Each row is a point on a tangle of strands that fork, close into loops and nearly touch. The rows are in no order.
(in the rows, 128 means zero)
Two points are linked if the straight distance between their rows is under 123. Some points are linked to none.
Z_996: [194 100  80 105 164 104 155  95 121 160 113  66 103 171 141 145 128  75
 153  97 154 116 124 124 148 137 152 130 112  91 135 118  98 130  92 107
  73 109 113]
Z_587: [116 147 135 150 195 110 125 122 108 182 110  73 133 121 129 138 109 132
  92 134 101 159  94 111 120 115 118 102 150 141 168 109 108 133 167 152
 112 200 120]
Z_296: [114 140 130 115 132 139 155 138 152 156  87  98 122 117 124 128 129 113
 120 126 125 147 112 130 117 133 109 102 153 143 158 145 100 129 151 117
 124 140 122]
Z_594: [141  94 125  87  77 116 153 122 153 114  80  98 129 140 139 140 120  88
 154  88 125 121 171 106 122 167  95 133 169 132 153 146 123 122  81  87
 119 130 128]
Z_894: [136  99  98  81  39 111 143 109 125  79  90 138 157 136 151 143 150 116
 159 101 124 132 164  85 110 177 127 176 199  99 117 143 133 120  55 112
 114 108 132]
Z_968: [104 131 144 164 106  73  81 154 118 111 134 197 150  92 152 124 111 121
 103 108 119 158 138  96 129 113  91 152 162 120 137 141 181 146 127 162
 112 139 157]
Z_412: [136 159  85 101 125 142 162 120 152 186 127 132 105 140 145 145 162 156
 163 186 168 135 122 153 121 112 153 124 161  94 140 142  85 140 149 134
 139  91 118]
Z_683: [170 135  84 137 155 124 128 103 146 164 144 116 102 162 151 119 145 119
 148 142 178 129  90 165 136 109 170 147  99  88 131 118 122 141 125 135
  71  83 129]
Z_703: [ 90 122 213 127 186 137 113 150 109 123 117  80 160 123  94 116 110 119
 101 138  76 130 137 120 157 131  72  92 124 189 146  99 157 111 168 115
 134 187 144]
Z_955: [174  97  77 100  64 111 135 103  91  85 100 131 165 142 148 130 147 109
 170  88 124 120 162  72 116 179 146 196 169  80  91 138 128 120  42 100
  93  95 128]
Z_503: [103 121 136 122  90 186 150 106 136 133 153 160 119 124  93  93 120 154
 128 156 111  67  90 153 124 116 163 102  90 178  80 159  80 154 125 128
 210  81 117]
Z_284: [129 138 126 168 201 102 101 117 120 184 122  77 129 144 124 132 105 138
 105 141 120 143  88 129 134 101 124 109 125 126 167  88 121 110 160 142
  85 188 113]
Z_574: [197 142  92 117 178 101 165 108  84 120 121 104 120 138 164 152 124 107
 119  82 144 159  98 110 119 124 187 130 153 106 124 129 102 158  81 130
  67 127 139]
Z_19: [191 109 102 132 112 110 127 124  68  91 112 128 153 138 150 122 108 110
 162  67 123 127 167  67 121 174 157 201 142  97  72 145 138 128  54  81
  76  91 137]
Z_655: [151 130 146 169 219  88  88 121  92 160 136 111 151 126 118 138  98 127
 109 108 133 144 111 110 153  94 118 125 130 125 167  78 154 127 141 158
  93 197 133]
Z_477: [118 108  97 107  81 163 152 108 184 130 118 117  83 142 124 160 137 126
 188 163 168 103 157 158 138 140 124 134 135 102 143 139 109 110 130 102
 154 102 103]
Z_942: [ 78 126 110  97  54 193 158 105 171  58 143 172 128 119 126 169 184 155
 160 156 128 119 143 139 113 181 152 150 136 135 114 147 140 155 114 135
 190  77 111]
Z_41: [ 90 103 175 115  70  80 111 141 116  77 123 183 144 108 163 130  97 118
 130 103  91 163 159  90 127 148  93 167 185 151 114 164 192 137  90 136
 118 124 161]
Z_813: [120 134 165  75 136 144 176 140 135 122  77  83 138 127 113 129 115  97
 104 101  99 132 130 126 131 162 100 100 150 183 150 158 103 134 126 102
 121 154 138]
Z_509: [152 101  90 147 137 117 111 108 163 166 136 101  92 180 140 122 115 114
 168 147 171 110 109 167 152 101 141 139  88  85 136 107 116  94 121 111
  79  95 108]
Z_400: [179 144 155 175 224  94  97 123  73 129 165 143 138 108 125 139  99 119
  96  85 153 146 129 109 137  89 148 152  95 110 150  84 188 143 136 174
  84 179 163]
Z_481: [153 101 116 175 148  97  82 121 135 139 130 129 131 143 137 115 121  89
 138  97 159 138 120 125 147 115 124 148 118 112 140 115 156 114 103 105
  75 121 121]
Z_147: [183 128 127 165 181 103 106 115 111 122 145 115 116 133 147 122 129  85
 130  81 167 146 121 117 121 129 164 164  90 106 114 119 172 138 111 111
  52 112 148]
Z_820: [ 95 139 181 144 193 125 112 141 113 155 105  74 142 115 105 126 109 133
  95 137  87 143 122 109 133 120  87  96 140 163 160 102 134 118 176 134
 129 201 133]
Z_451: [124 147 120  97 111 190 181 123 152 145 133 142  82 138 101 150 145 163
 180 197 161  85 145 160 129 131 158 121 135 129 114 163  85 124 153 100
 194  96 113]
Z_541: [ 82 113 177 160 155 158 104 162 130 115 118  73 127 146  95 114  99 141
 127 171  92 108 110 151 136 122  96  78  85 162 136  97 122  58 171  79
 126 163 109]
Z_243: [104 114 120 104  80 174 138  94 155 111 167 169 140 138 107  97 124 150
 118 133  91  86  91 160 139 136 154 115  92 193  87 157  92 161 105 143
 213  72 113]
Z_187: [121 112 171 159 200  88  81 142  92 154 144 131 168 104 104 130 100 139
 114 117 125 137 148 108 160  84  79 119 138 131 171  57 175 118 157 173
 118 202 140]
Z_927: [162 146  70 105 135 126 151 105 145 171 133 130 109 159 152 143 165 137
 162 166 180 136 111 157 139 114 163 135 149  82 141 129  97 146 124 139
 105  81 123]
Z_753: [132 147 130 171 113  61  79 155  75  98 144 205 156  85 145 130 114 120
  99 104 125 150 125  91 134 111 110 166 152  90 124 133 187 150 114 172
  90 128 171]
Z_238: [164 110  57 102  96 137 119  75 147 122 146 138 114 165 149 149 192 119
 192 170 191 107 146 137 157 151 162 185 134  50 113 122 128 129  95 125
 120  69 113]
Z_165: [108 115 131  95  93 174 142 111 170  81 148 157 139 143 107 108 127 115
 111 109  83 115 102 167 147 164 124 118 104 204 111 166 124 146 111 129
 179  95 119]
Z_76: [117 178 135  82  84 137 189 163 129 108 107 134 145 101 128 118 167 126
  95 123 103 169 115 120 102 146 129  98 160 144 115 171  98 156 140 152
 163 109 147]
Z_615: [ 75 129 204 170 175 131  76 162 100 129 158 110 141 119  79  90 108 193
  96 175  96  99 148 132 123  95  92  95  85 152 124  58 161  74 205 131
 159 206 119]
Z_976: [101 129 149 180 128  79  65 161 125 133 156 197 144  86 142 115 112 132
  89 118 130 142 153 112 132  91  76 143 123 123 147 117 184 132 155 175
 133 162 148]
Z_772: [ 89 148 111 162  71 122 101 143 165 136 133 178 118  93 154 116 146 154
 118 148 138 150 111 137  94 119 127 126 127 103 127 148 138 148 144 145
 146 107 114]
Z_709: [106 127 187 102 155 152 143 145 134 117  97  91 143 129 105 114 113  97
 100 114  85 128 119 131 148 149  87  95 127 197 146 148 128 123 143 103
 130 161 138]
Z_459: [117 167 112  93 112 171 188 133 144 168 122 130 109 119 120 139 163 155
 147 183 158 130 131 150 111 126 148 110 149 122 124 160  78 144 161 121
 179  96 117]
Z_775: [ 94 157 142 166  94 143 115 149 147 161 135 153 102  86 134  96 128 164
 102 149 125 129 108 138  81 100 125 102  89 130 114 144 121 139 177 134
 169 128 120]
Z_23: [212 123  98 107 173 114 171 102  83 111 120  82 110 144 166 143 119 101
 139  65 143 143 133  97 114 148 193 149 125 101  94 131 108 157  69 101
  67 113 138]
Z_46: [110 101 132 190 136  95  67 134 157 141 133 149 131 133 136 114 109 116
 124 121 153 138 127 140 136  97  99 133 122 130 150 108 160  98 135 112
 100 138 110]
Z_591: [138 104  84 115 104 135 132 102 173 162 123 104  79 165 135 147 128 120
 192 163 173  98 140 163 152 119 131 138 124  76 143 127 101 101 125 107
 123  94 101]
Z_16: [184 135  65  67 100 111 177 104  95 105  95 118 152 142 147 162 171 125
 157 112 158 143 151 101 123 151 169 150 196  77 112 121  84 129  52 131
  98  97 145]
Z_989: [134 164 104 155 144 111 116 131 139 187 128 127 121 114 148 117 131 144
 105 136 133 157  89 139 108  95 130 114 134 105 153 126 109 141 161 154
 116 141 121]
Z_815: [ 90 144 193 151 148 126 103 167 119 134 145 141 134  92 115  90 117 141
  67 122  87 129 133 117 131 108  77 113  90 166 120 125 169 140 194 160
 186 183 153]
Z_677: [103 121 161 177 157  87  60 163 115 152 172 185 149  92 115 111 112 163
  77 132 134 119 176 123 136  72  68 136  98 123 155  74 182 109 180 188
 153 193 130]
Z_637: [ 88 119 165 194 153  97  46 155 129 147 174 177 128 116 113 107 103 182
  88 146 143 110 164 137 120  61  85 119  91 133 149  73 171  83 180 156
 138 189 103]
Z_253: [127  91 136  82  45 106 147 122 132  79  92 136 147 139 155 135 111 113
 152  88 103 139 179  88 110 178 105 173 193 139 122 159 147 123  56  95
 118 120 142]
Z_875: [172 150  61  63 117 115 179 113 114 131 109 126 143 145 145 173 197 128
 161 149 174 151 151 126 130 141 171 139 198  73 129 123  83 136  84 147
 115  93 141]
Z_55: [ 85 108 151 190 138 109  60 147 159 142 146 153 116 125 125 112 102 151
 115 140 145 128 134 146 123  81  96 116 105 142 145  98 161  85 158 118
 121 159 102]
Z_462: [100 134 189 135 153 137 101 137  98 126 160 130 152 117 108  57 120 130
  52 120  62 111 104 137 157 114  92 110  68 193  88 138 151 141 170 157
 198 165 154]
Z_651: [208 105 102 125 162 110 142 107 105 135 120  81 113 155 149 130 127  71
 158  62 138 121 155  90 127 159 164 154  93  93  98 128 128 134  74  85
  67  98 127]
Z_910: [ 94 108 157 129 133 179 113 126 133 116 136 107 149 152  87  81  98 127
 102 148  67  78  83 169 154 127 117  90  77 206 105 136  99 104 133 105
 165 130 112]
Z_51: [112 160 143  93  96 164 177 145 145 109 118 136 143 108 113  99 155 121
  99 122 108 143 107 139 120 150 122 102 131 168 115 175 106 156 145 136
 174 106 137]
Z_642: [158 165 126 178 156  71  81 152  78 119 160 193 146  89 141 130 113 123
  79  98 137 150 115 103 130  98 126 158 121  86 142 117 176 151 134 183
  92 143 171]
Z_516: [169 157  89 121 153  94 156 124 100 137 111 120 135 124 157 147 133 121
 112  99 134 167  95 113 115 114 161 115 181 107 143 136  94 157 108 150
  85 128 137]
Z_758: [105  87 110 109  72 179 147 116 174 101 130 112  62 156  99 181 103 134
 208 159 149  66 167 168 143 135 135 121  92 116 130 134 108  88 130  92
 178 102  97]
Z_689: [116 113 127 109 100 197 163 117 160 119 136 141  64 145  86 166 106 159
 200 184 147  49 148 161 140 134 167 119 101 140 105 154  82 109 136  99
 191  99 110]
Z_199: [130 176 107  81 101 113 188 158 117 135  98 122 143 108 142 150 162 133
 110 130 121 181 120 111  90 125 144  95 196 118 132 149  77 151 127 159
 136 115 140]
Z_297: [ 88 125 182 146 145 161 105 140 128 119 141 125 142 127  95  72 109 133
  80 135  75 103  97 150 143 118 104  96  72 203  99 135 137 123 163 119
 172 150 128]
Z_547: [100 139 100 129  70 148 129 124 172 130 124 159 117 109 148 133 163 149
 150 158 152 145 122 142 108 135 139 130 153  98 132 149 126 144 131 131
 148  89 110]
Z_452: [ 93 107 117  72  51 187 163  90 168  29 150 165 138 138 123 167 170 128
 151 118 102 121 142 143 122 210 138 161 130 164 117 147 153 149  91 142
 178  85 123]
Z_730: [177 156 144 175 194  91  97 128  81 117 159 154 128 105 143 130 115 107
 102  81 155 156 123 111 117 106 159 160  95  99 130 110 188 151 127 153
  67 142 169]
Z_518: [ 75 124 191 168 175 137  83 162 117 124 132  84 140 135  90 105 101 168
 115 176  98 111 124 138 132 111  90  86  94 158 135  73 148  65 190 102
 133 190 114]
Z_101: [ 84 103 169 145 144 180 108 157 119  93 127  80 137 158  84 110  88 138
 128 176  75  79  95 163 144 133 111  69  67 176 111 107 103  57 151  79
 137 147 113]
Z_254: [105 118 140  81  70 164 159 120 169  57 134 158 134 133 119 127 144 101
 125 102  92 136 128 149 132 189 122 131 133 189 119 170 150 146 100 125
 158 102 132]
Z_131: [151 155  93  92 111  97 173 135 107 126  92 126 144 119 151 155 143 130
 119 108 128 171 114 105 106 125 151 114 208 107 136 140  83 147  91 144
 101 118 141]
Z_474: [166 113  89 116 175 111 149  98 128 176 112  60 108 165 139 152 115  92
 140 122 149 126 102 135 150 125 140 117 127 105 158 115  88 121 114 119
  74 134 108]
Z_796: [182 152  58  86 148 117 173 107 113 147 132 120 126 152 154 163 183 124
 146 145 171 155 116 143 130 126 183 134 170  84 128 128  87 155 103 157
  96  85 135]
Z_167: [ 90 139 191 163 170 118  91 166 102 159 150 121 138  91  95  94 118 173
  64 144  96 111 154 120 124  97  74 119  84 142 132  83 166 124 209 170
 188 213 140]
Z_839: [ 82 132 112 121  58 178 143 117 177 103 137 170 110 106 134 151 165 165
 163 168 142 123 134 144 106 148 149 133 134 117 117 149 128 147 128 127
 181  79 104]
Z_519: [134 101 121 108 120 120 142 128 153 149  82  77 117 142 127 143 120  87
 142 110 135 124 138 124 138 142  96 113 151 125 166 132 113 112 113  91
 109 139 113]
Z_79: [100 145 145 139  88 184 151 133 144 149 142 157  97  99 114 104 132 164
 136 168 135 103 111 147  97 113 157  98  96 145  93 159  99 147 156 119
 191  95 116]
Z_844: [200 108 116 137 145 116 124 125  84 113 124 110 132 135 152 124 115  88
 166  59 128 127 177  72 111 178 162 188  97  98  67 141 150 130  74  73
  70  93 132]

A fork is a point with three links, a tip a point with one. Leave the first point through the second and follow the links. Name the first fork or tip that comes.
Z_758; Z_477: Z_927
Z_296; Z_519: Z_651
Z_753; Z_968: Z_730
Z_813; Z_709: Z_655
Z_23; Z_574: Z_51

Name the points in between on the shortest way along the links from the first point to the second, in order.
Z_637; Z_296: Z_55 > Z_46 > Z_481 > Z_147 > Z_730 > Z_400 > Z_655 > Z_284 > Z_587 > Z_820 > Z_703 > Z_709 > Z_813
Z_76; Z_594: Z_199 > Z_131 > Z_516 > Z_574 > Z_23 > Z_651 > Z_844 > Z_19 > Z_955 > Z_894 > Z_253
Z_452; Z_775: Z_942 > Z_839 > Z_547 > Z_772
Z_976; Z_655: Z_968 > Z_753 > Z_642 > Z_730 > Z_400
